Points on a hilly landscape, in no order, each with its height.
A ball rolls from a point to the lowest of its 2 nearest points, and stops where none of them is lower. Distance is the straight distance between rows; heights are no part of it.
bafi: [147  83 122 172 144  71 135 134 113 107  88  91 144 162  74 139 135 135
 116 109]  (h 497)
zad: [148 102 131 135 117 107 120 137  50  75 100 148 161 161 110 163 136  74
 113 114]  (h 486)
tev: [119 164 122 139 127  88  89 114 170  90 143 120 121 154 108  90 111 173
 214  91]  (h 500)
Loz: [154  96 148 145 114 119  97  87 178 116  56 112 149 175 142 147 160 127
 121 151]  (h 376)
Guzu: [117 123 130 133 147 148 122 147  82  75 181 175  88 179 119  88 131 107
 153  82]  (h 349)
fut: [ 93 141 112 132 150 127  94 130 112  64 168 133 119 174 124 109 123 135
 136  95]  (h 308)
Mito: [115 180 140 137 136  72  98  83 150 135 100 157 101 104 164 103 109 167
 178 175]  (h 403)
bag: [179 116 120 119 113 134 134 142  47  87 128 145 125 124 104 144  78  46
 159 117]  (h 574)
liled: [126 106 144 107 143 131 138 121 170 129 124 110  96 143 108 115 123 156
 157 131]  (h 326)
reli: [160 130 104 133 147 154 149 134  74  96 174 127  97 178  96 105 103 106
 151  78]  (h 220)
Tos: [165  95 142 158 132  91 116  89 160 152  73  92 135 142 121 122 141 147
 133 171]  (h 291)
tidir: [162 177 118 140 128  85 139  90 160 169  76 150 121 108 189 124  98 146
 156 172]  (h 374)
zinil: [134 154 105 130 145  73  87 110 178  84 137  97 157 163 122 112 119 164
 163 124]  (h 449)
fef: [ 80 145 121  89 140 163 129 135 126  86 180 143 128 131 129 107 107 142
 115  99]  (h 217)
gadus: [119 108 119 140  94 135  96 145  96  93 101 125 165 135 134 143 133  88
  96  94]  (h 409)
kod: [113 150 132 144 162 121  61 120 174  74 177 143 105 185 111  95 144 163
 198  80]  (h 462)
Sugez: [119 119 139 117 141 139 101 102 134 111 156 110  96 187  91 108 154 148
 174 105]  (h 208)
Duk: [138 150 115 137 118 138 160 144 148 145 126 147 194  93 186 126 134 109
  69 174]  (h 197)
bal: [152 142  94 121 118 152 144 146 105 108 159  87 146 149  97 138 102 100
 139  69]  (h 46)
mukeg: [134 165 115 123 102 186 159 129 161 188 165 102 131 103 107 128 147 116
 115 124]  (h 819)
pigek: [108 132 132 110  97 192  80 110  94 145 145  92  98 119  97 130 150 116
 126 102]  (h 399)
Dubov: [147 127 114 127  66 156  59 140 106  96  85 110 215 157 132 131 143  93
 109  86]  (h 472)
dav: [141 147 101 154 138  89 168 161 198 123 123 131 175 111 176 122  95 130
 101 150]  (h 269)
ger: [127 114 116 102 148 119 173 170 145  86 157 140 119 146 115 118  75 153
 166  94]  (h 483)
Pepo: [ 97 160  89 120  92 155 181 187 141 147 180 138 134  86  98 141 139  89
 116 119]  (h 214)
zaso: [113 163 127 139 140 149  88 101 115 152 137 138 134 110 160 121 134 151
  54 169]  (h 289)
Vofek: [127 135 117 124 116 126 141 134 159  96 127 125 227 122 172 135 124 122
  81 141]  (h 244)
Guvis: [131 127 123 136 157  85 193 130 128 167 137 144 153  66 144 151 122 148
  99 207]  (h 198)
repab: [116  81 139 112 158 117 171 151 103  81 132 154  96 137 118 125 107 130
 165 116]  (h 457)
kofik: [132  60 171 177 117 101 123 130 101 143  59 126 112 106 129 175 145 142
  86 171]  (h 485)
sor: [112 122 113 130 156  71 187 161 158 121 136 140 163  82 151 139  90 148
  95 171]  (h 237)
kuror: [134 134 136 128 151 131 125  99  39  84 189 177 112 173 101  97 130  86
 143 114]  (h 438)
Vud: [154 105 134 144  86 189 126 137 132 146 120  63 112 152  91 149 134 110
 140  70]  (h 317)
nitif: [100  89 135  98 137 152 151 116  77 138 175 168  80 119 100  86 148 167
 149 113]  (h 727)
gev: [104 153 129 158 146 104  40 117 170 106 135 101 118 155 123 106 134 165
 146 117]  (h 387)
dola: [159 141 107 144 154 100 169 128 126 166 118 164 165  96 195 146 137 138
  72 193]  (h 150)
rono: [118 117 134 115 142 102 128 116 174  83 103 119 171 142 161 135 116 139
 116 158]  (h 300)
Vabu: [146 140 129 143 164 154  90 122 126  95 184 132  94 213  95 106 151 138
 192  64]  (h 356)
loziv: [132  74 169 146 144  53 123 102 108 115  75 130 116 146  86 142 165 138
 157 149]  (h 310)
gobu: [139 169 119 156 139 143 135 158 194 199 109 165  50 106 175 119 100 160
 149 125]  (h 895)
dupo: [153 108 164 106 111 180 144  91 187 109  80 110 177 133 189 147 118 115
 133 161]  (h 507)
Tefa: [142 143 103 100 140 109 173 123 167 118 152  99 185 127 129 108 110 143
 119 146]  (h 396)
zabek: [159 158 119 128 102 191 172 115 149 214 134 143 129  98 171 142 160  88
 105 166]  (h 852)
nitin: [ 99 128 176 125 153  99  63  98 156 104 127 141 125 180 137 135 184 115
 126 129]  (h 463)
salu: [ 91 113 173 129 129 157  93 108 109 128 105 135  97 123 137 147 163 134
 104 156]  (h 578)
pape: [151  55 161 160 119  80 134 127 101 111  59 121 149 146 103 160 150 130
 111 138]  (h 410)
Zusa: [148 161 116 117 146 174 176 127 161 198 124 166  95 115 196 143 142 124
  97 178]  (h 868)
sobeg: [120  89 122 173 128  85 112 152  67 108 102 117 114 148  74 138 135 143
  85  94]  (h 568)
doz: [ 89  80 177 141 116 142 122 136  95 128  78 156 109 100 159 176 138 136
  87 153]  (h 537)
Nebat: [137  80 151 105 137 144 155 129 135 136 132 130  65 142  79 105 125 167
 185  91]  (h 400)
merup: [ 83 138 139 137 170  86  96 112 108 146 134 177  96  92 164 122 124 178
 102 195]  (h 379)
guvuf: [158  91 114  62  84 135 131 158  85 175 110 112 134  63 110 159 131  57
 155 113]  (h 492)
niz: [128  95 138 160 146 101 121 155  78  98 126 137  91 181  84 128 137 113
 138  88]  (h 627)
puva: [144  85 171 131 111 168 101 110 182  79  76 119 157 163 165 175 148 114
 138 140]  (h 455)
koten: [ 88 124 119  97 124 120 104 126  10 117 155 155 120  93 122 145 132  90
 128 118]  (h 650)
Zukul: [115 164 105 122 126 165 144 132 159 182 183 111  99 119  89 101 132 167
 101 118]  (h 800)
kosi: [109 129 121 130 101 135 166 169 115 147 132 128 137  70 127 149 133 100
  93 123]  (h 272)
Ber: [142 116 130  72  72 184 122 134 109 173 112  91 107  96 102 144 132  82
 156 109]  (h 446)
bem: [138 141 138 125 131 122 139 105 191 146 102 126 137 120 175 124 104 155
 121 172]  (h 345)
Foze: [144 152 131 156 130 172 143 141 178 215 122 140  67 117 138 120 128 143
 108 143]  (h 909)
kugu: [138 157  98 121 141  72 177 133 203 124 137 105 156 119 110 112  89 157
 165 139]  (h 427)
lagoz: [160 108 137 120 112 172 171 120 184 143 117  75 138 140 124 145 121 130
 145 110]  (h 298)
ravo: [125 173 123 137 108 162 105 140 119 166 127 141 163  95 184 123 133  97
  66 143]  (h 239)
masu: [152 185  86 140 156 148 167 156 193 190 135 177  75 119 184 141 128 132
 130 158]  (h 882)
let: [109 155 129 115 106 163  99 106 107 176 139 113 112  98 122 122 138 126
  74 131]  (h 338)
Sif: [156 176  92 168 133  69 126 147 195 136  96 120 143 117 193 115  89 149
 129 137]  (h 297)
lumis: [122 110 151  90 116 179 203 154 161 134 126 121 117 122 127 147 104 118
 154 112]  (h 357)
tak: [158  97 153 141 109 178 111 107 158 133  96  69 133 178 113 146 153 143
 146 115]  (h 183)
ruda: [116 147 109 100 153  91 161 151 189 108 160 139 125 113 114  96  74 172
 195 105]  (h 452)
Dip: [ 86 140 134 143 145  72 131 155 158 121 117 170 109  75 169 115  79 169
 125 158]  (h 433)
miru: [ 95 163 103  95 120 152 154 160 125 133 195 122 133 104 105 117 114 119
 116  92]  (h 149)
menuz: [112 105 120 137 119 126 150 168 105 102 112 113 130 125 117 149 103 114
  95  99]  (h 340)
tep: [151 155 106 116  88 160 141 119 122 196 133 103 162  79 127 128 160  82
 112 156]  (h 836)
dar: [103 142 104  98 105 123  92 122  61 123 146 115 160  97 120 136 140 111
 105 126]  (h 617)
bimok: [ 85 140 118 125 146 139 113 146 118 152 184 146  94 118  89  77 127 184
 113 112]  (h 778)
veg: [154  94 142 128 148  67 134  77 120 122  98 106 155 131  95 128 172 156
 131 185]  (h 185)
meti: [171 107 107 132 122 124 153 116 103  85 113  86 171 166 106 139 129  98
 132  94]  (h 213)
ref: [ 97 141 150 124 167  97  78 124 130  76 166 159 145 197 130 129 158 108
 135  96]  (h 395)
zer: [159 115 103  90 103 124 151 165  54 142 137 132 122  82 116 155  85  51
 161 106]  (h 532)
pefum: [111 113 141 123 139 137 142 112 103 174 152 131  83 112  80 101 144 177
 127 137]  (h 755)
taga: [135 163 126 181 133 103  71 120 186 119 102 117 130 132 164 108  93 157
 133 135]  (h 331)
bukiz: [103 120 165 130 120 163  70 105 118 119 118 127 127 167 121 145 185  97
 127 118]  (h 527)
buz: [ 88 162 133 116 163 124  96  90 124 137 165 144 115 115 134  98 135 173
 108 177]  (h 339)
danu: [139 127 100 104 131 114 159  94 119  91 151  83 176 160 100 118 134 134
 134 122]  (h 328)
fer: [110  81 164  97 138 131 190 147 136 114 106 133 109 108 132 156 115 129
 133 136]  (h 401)
Mukub: [ 91 154 142 122 155 134 117 145 155 146 136 170  82  94 175 115 107 170
 107 160]  (h 411)
Befi: [103 195 126 167 134  54 108 121 163 110 110 155 115  90 172  90  78 161
 149 150]  (h 426)
Puza: [139 121 152 135 124 178 152 106 127 204 102 123  76  95 149 141 137 125
  93 156]  (h 926)
Veral: [ 87  85 143 109 144 143 134 136  24 111 166 172  92 113 101 123 152 130
 143 117]  (h 690)
puro: [151 113 100 119  83 117  63 107  65 106 106 111 217 136 112 124 157  80
 128 119]  (h 531)
zanil: [144 104 152 160 143  96 122 123  43  88 125 176 114 183  97 143 147  66
 143  98]  (h 561)
Div: [164 143  93 103  94 119 115 116  64 141 131  89 193 109 101 122 142  96
 120 110]  (h 581)
gesas: [142 125 131 125  62 201 122 158 148 177 117  76 121  94 119 150 131  88
 121  82]  (h 394)

For each start below, name the point where the ball stops.
gobu -> miru
pefum -> miru
niz -> miru
ger -> bal
bag -> miru
zinil -> dola
